Each row is a point on a landscape with many valleys, with its height.
From any point a ball rolls to the lowest of the 2 points nearest to it. It stops when none of these is lower. Distance is the straight distance between rows; heights are no part of it.
J_787 (h 361): [ 69 146 124  90  65 120 147  36 128  46 149 110  77 112 104  97  99 114
  58 101  92  73]
J_28 (h 420): [ 87 107  99  76  80 114  90  85 122  87 125  78  96 131 126 131  97 119
  75 110 116  91]
J_919 (h 118): [ 64 140 141  74  68 115 108  94 116  98 172 120  76  98 139  59  69  99
  62 147  61  56]
J_237 (h 617): [145  74  22 156 171  43  83 105  74 124  52 126 119 138  31 113  90  81
 124  93 116 101]
J_821 (h 336): [ 81 114 128  50  80 111  87  83 113 112 123  89  74 114 126 101  84 117
  97 141  92  90]
J_243 (h 502): [ 93 105  71 104 125  57  63  96  80 100  72 123 145 104 107 146  95  95
 110 106 104 111]
J_913 (h 157): [ 94  89  91  84 113  89 116 141 115  99 128 123  79 117  29 115  79 128
  67  58 139 111]
J_428 (h 402): [ 83 126 158  55  49 140  88  71 131 111 137 102  72  91  90  52 103  97
 110 123  62  90]
J_31 (h 631): [ 98  77 112 113 102 128 118  96  98  61 158  95  69  69  94  98  95 108
  98  99  75 118]
J_436 (h 476): [ 99  95 114 116 126 105 107 111 120 102 103  81 112  98 123  58 100  80
 140 110  77 104]
J_473 (h 434): [118 113 161 102 110 114  83 119  98 122 105  76 121 110 131  43  93  66
 133 120  63 137]
J_705 (h 331): [142  54  76 104 138  83  96 118  95  71  71 127  94  77  73 104 119 102
 132 101 132 105]
J_113 (h 308): [104  95 126  75  49 105  46  87 112 122  98  71 101 104 146  83  99  71
  81  93  68 109]
J_427 (h 693): [ 98 114  90 110 127  94  72 118  63 114  63  95 127  39 106 107  68  68
 124 100  82 120]
J_557 (h 544): [ 80  80 100 108  76  72 100 121  80  76  89 109  90  80  92 131  67 140
  99  99 108  85]
J_517 (h 653): [114 106  47 133 152  55 109  91 117 108  52 109 103  93  93 115 110  78
 143 116 129 137]
J_534 (h 195): [115  88  66 108 101  83 120 139  73 109 110 128  98 121  53 104  77 119
  87  55 185 111]
J_269 (h 702): [ 99 120 145 104 106 129  66  87 103  93 132  81 101 117 123  87 134 131
 109  99  88  89]
J_614 (h 573): [104  86  58 104 106  59 102 115  63  87  18 119 101  86  87 105  77 129
 128 117 118  87]
J_665 (h 547): [126  96  75 111 136  59  60 104  68  86  74  99 137 126  80 145  88 113
  94  85 144 132]
J_216 (h 673): [ 91 123 106  83 107  75  60 106  66  78  63  94  89  87 163  94  77  88
 136 141  90 111]
J_435 (h 570): [ 71  76  67 128  84 102 128  83 122 121 122  94  72 125  68  90  99 127
 136  85  82  94]
J_972 (h 282): [114  59 104 111 122 106 122 120  85  71  89 106  58  85  73 108 131 103
  94  90 121 115]
J_372 (h 438): [ 87  97 105  94  92  77  86  93  77 106  76 103 142 125 128 135 124  94
  95 107 111  93]
J_479 (h 637): [ 87 125  97 127  95  60  88  90  90 112  56  87 116  85 166  99  96 103
 128 129 115 104]
J_716 (h 351): [ 83 172 122  65  47 153 141  72 121  92 148 136  60  97 107  97  93  84
  73  74  61  78]
J_280 (h 518): [ 79  92 138 144  88  77 111 115  74 109  76  81  79  99 108 128 117  94
  86  90 110  68]
J_423 (h 615): [138 114 127 100 103 100  27 104  72 115  84  67 132 105 148 110 108  68
 115 109  92  93]
J_50 (h 264): [121  73  51 118 127  78 138 127  76 106  61 131 134 103  80  85  93  97
 132  78 121 141]
J_956 (h 231): [100  86  31 104 117  49  96 135  93 118 107 130 125 119  62  99  82 114
  90  74 155 117]
J_892 (h 590): [135  87  44 152 124  56  89  92  51  92  31 123  94 104  74 129  61  95
 133 114 121 111]
J_812 (h 210): [104  82  66 109 109 102 128 124 112 106  79  95 120  68  98  84  97  87
  96  78 122 123]
J_651 (h 148): [103  76  73  90  84 114 104 119 128  72  91  79 101  97 110  75 103  78
  89  65 113  82]
J_566 (h 603): [152  84  32 164 143  34  84  74  45 111  36 141 115 134  51 120  50  84
 100  94 116 113]
J_195 (h 672): [145  93  70 107 158  52  92  79 131  95  41 129 119  78  88 106  84  60
 118 114 103 124]
J_662 (h 611): [ 68 104  97 107  67  83 106  75  89 134  60  81  93  87 133  80 121 122
 110 129 102  88]
J_326 (h 436): [ 86 122 119 100  95 104  98  53 152  59 154 105  67 106  87 106 124 125
  69  78  89  64]
J_597 (h 88): [107  97  92  57 100 126 117 112 144  97 139 111  59 117  55 133 104 130
  83  68 124  99]
J_185 (h 314): [ 80  78  52 116 105  59 137 138  79 121  90 143 125 115  89  94 124 102
 116  86 109 163]
J_556 (h 340): [ 96  99  98  76 118 117  80 136 114  87 151  92 124  73 118 106 113 112
  78  79 117  92]
J_333 (h 731): [ 95 122 152 122 103 105  96  88  79 124 107  62  70 104 115  91 151 106
  88 112  76  92]
J_739 (h 541): [ 75 105 111 117  83 127 117  62 109 116 144  86  79 128  75 115 111 117
 104  86  57  80]
J_291 (h 347): [ 98  86  68  97  98  95  97 116 115 117 113 128 128 113 120 107 105 131
 115  93 122  83]
J_142 (h 213): [110 133 117  53  91 137 106  84 148 113 162 108  81 121  89 113  91 141
  96  70  91  87]
J_255 (h 202): [ 96 103 101  71 127  83 112 121 102 100 118 100 108  76  69 125  98 124
  55  70 148 131]
J_358 (h 330): [110 117 150  72  53 138 102  81 156 111 152 103  98 126  98  90 115 103
 108  96  61  94]
J_839 (h 576): [133  94  65 137 119  96  74 118  60  97  67  89 129 127 100 129  75 120
 123  80 126  89]
J_843 (h 687): [121  96  60 114 142  48 126  84 105  85  26 118 157  94  58 114  65  71
 101  99 100 141]
J_79 (h 571): [129 102 116 104 101 118  54 108  76  79  65  73 148  87 141  85  93  71
 101 105  90  54]
J_115 (h 276): [ 77 136 111  85  67 155 137  98 105  85 128 115  54  67 109  99 104  87
 104  88  90  88]
J_735 (h 494): [ 88  78 125 109 107  96 124 115  98  91  91 100 118  90 118 132 126  80
  73 109 110  69]
J_340 (h 537): [116  97  90  77 100 104  90 111  83  82  44  81 118  79 127 107  81  79
  88 109 113  79]
J_95 (h 558): [ 93  82  63 114 100  63  71 136  52 106  60 107 104  82  66 137  76 126
  99 115  93  87]
J_431 (h 677): [ 92 123 108 133 102 115  93 113  69 121 109  78 113  42 122  96 103  77
 112  91  93 120]
J_339 (h 517): [127  81  75 107  98  98 106 110 102  87  44  70  93 115 110  94  66 110
 106 109 124  63]
J_777 (h 498): [100 120  80  66  67 151 118  52  95  89 139  75  94 133 117 111 104 130
  81  88 126 105]
J_738 (h 503): [103  93  93 122 103 110 125 126 122 115  48  80 119 101 109  69  78  93
 125 106  90  67]
J_610 (h 372): [ 68 120 127  79  91 118  81  52 135  94 140  78  83  89  89  96 139  87
  82 108  84  83]
J_782 (h 281): [ 85  96  52 101 125  80 124 135 130 137 123 129 135 119  74 102 104 121
 108  67 129 106]
J_781 (h 591): [ 70  86  82 123  91  89 110  76 111 106  87  87  92  98  92  70 123 127
 113 103  89  89]
J_859 (h 221): [100  93 103  68  68 107  89 101 135  90  89  68  81  96 119  75 113  90
  71  79  64  92]
J_257 (h 501): [ 72 105 138 132  64 140  89  61 101 101 154  89  86  91  79  94 111  81
 125  99  59  56]
J_568 (h 170): [ 63 147 153  81 103 117 135  88 137 128 112 105  91  99 111  87 111  80
  76 109  94  99]
J_740 (h 565): [100 105  93  73  78 143  86  51  97  74 136  94  95  96  87 105 139 137
  83  64 109 122]
J_596 (h 228): [104  67 109  90 104 110 111 109  90  74  80  69  72 101  86  91 102  82
  95 109  87 126]
J_671 (h 384): [138  52  87  90  88 107  93 118  98  78  80 118 112  68 102 105 127 113
 127 128  98  96]
J_674 (h 749): [ 74 135 184  86  77 106  73  94  91 125 102  83  76 125 111  70 118  99
  62 116  80  76]
J_46 (h 272): [ 68 116 123  59 114 100 110  85 141 102  89  83 106  78  83  84 132  93
  99 112 102 100]
J_520 (h 260): [ 83 150 152  73  65 129 131  70 110  54 170 109  87  97 113  67 101 104
  55 125  62  73]
J_382 (h 271): [ 81  82  81  84  98 122 142 129  80  93 128  93  83 128  96 114  93 103
  80  98  86  87]
J_204 (h 607): [ 98  81 106 105  94 126 108  62 125  70 145 103  86  74  71 104 114 104
 101  57 107 116]
J_667 (h 763): [102 121 177  86  62 135  64  94  90 140 116  62 106 124 120  53  89  71
  78 135  92  82]
J_974 (h 369): [ 90  86  96 109 101  84 140 117  87 145  90 125 109 123 119 113 111  95
 108 101 104 157]
J_392 (h 458): [ 85  99 156 109  62 128  81  74 105 130 132 110  89  90 109  74 108  72
 113 125  42  81]
J_481 (h 247): [ 84 131 133  56  98 111 100 118 117  95 154 120  59  92 120  90  90 122
  84 129  66  88]
J_144 (h 655): [100 104 107 127 113 142 116  85  73 107 144  87  87  65 119  93 123  87
 109 107  77 107]
J_367 (h 338): [ 91  83  90  85 128 103 129 136  99 132  98 112  77 125 111  91 109  95
 104 109  64 115]
J_356 (h 382): [119 108 155  87  73  97  39  97 101 123  92  64 116  87 129  49  82  57
  93 120  54 148]
J_462 (h 154): [ 78  90  91  68  91 159 133 104 104  81 129 119  83  98 117 112 111  91
  94 112 109 101]
J_979 (h 632): [139  78  35 142 157  36  98  93  96 110  44 130 114 117  49  85  97  77
 127 107 147 140]
J_669 (h 398): [128  50  59 102 102 100 104 134  99 103 106 116 124  95  83 110 103 126
  88 123 118  73]
J_459 (h 664): [125 117 160 116 106 110  52  85  93  96 104  78  99 128 136 105 102 104
 128 127  87 101]
J_842 (h 263): [117  87  94  83 118  98 113 120 112  71 147 112 111 114 101 118 108 118
  61  86 143 113]
J_677 (h 532): [101  77  95 138  66  84 119 118  90 109  82  98  65  88  86 138  87 121
  94  74 136  94]
J_879 (h 701): [112 104  81 121 138  84  93 105  80  81  25  94 150  80  87 117  68  54
 115  95  77 121]

For each start below, name the point where the ball stops.
J_739 | J_597
J_879 | J_372
J_669 | J_597
J_427 | J_919
J_566 | J_372
J_339 | J_651
J_674 | J_651
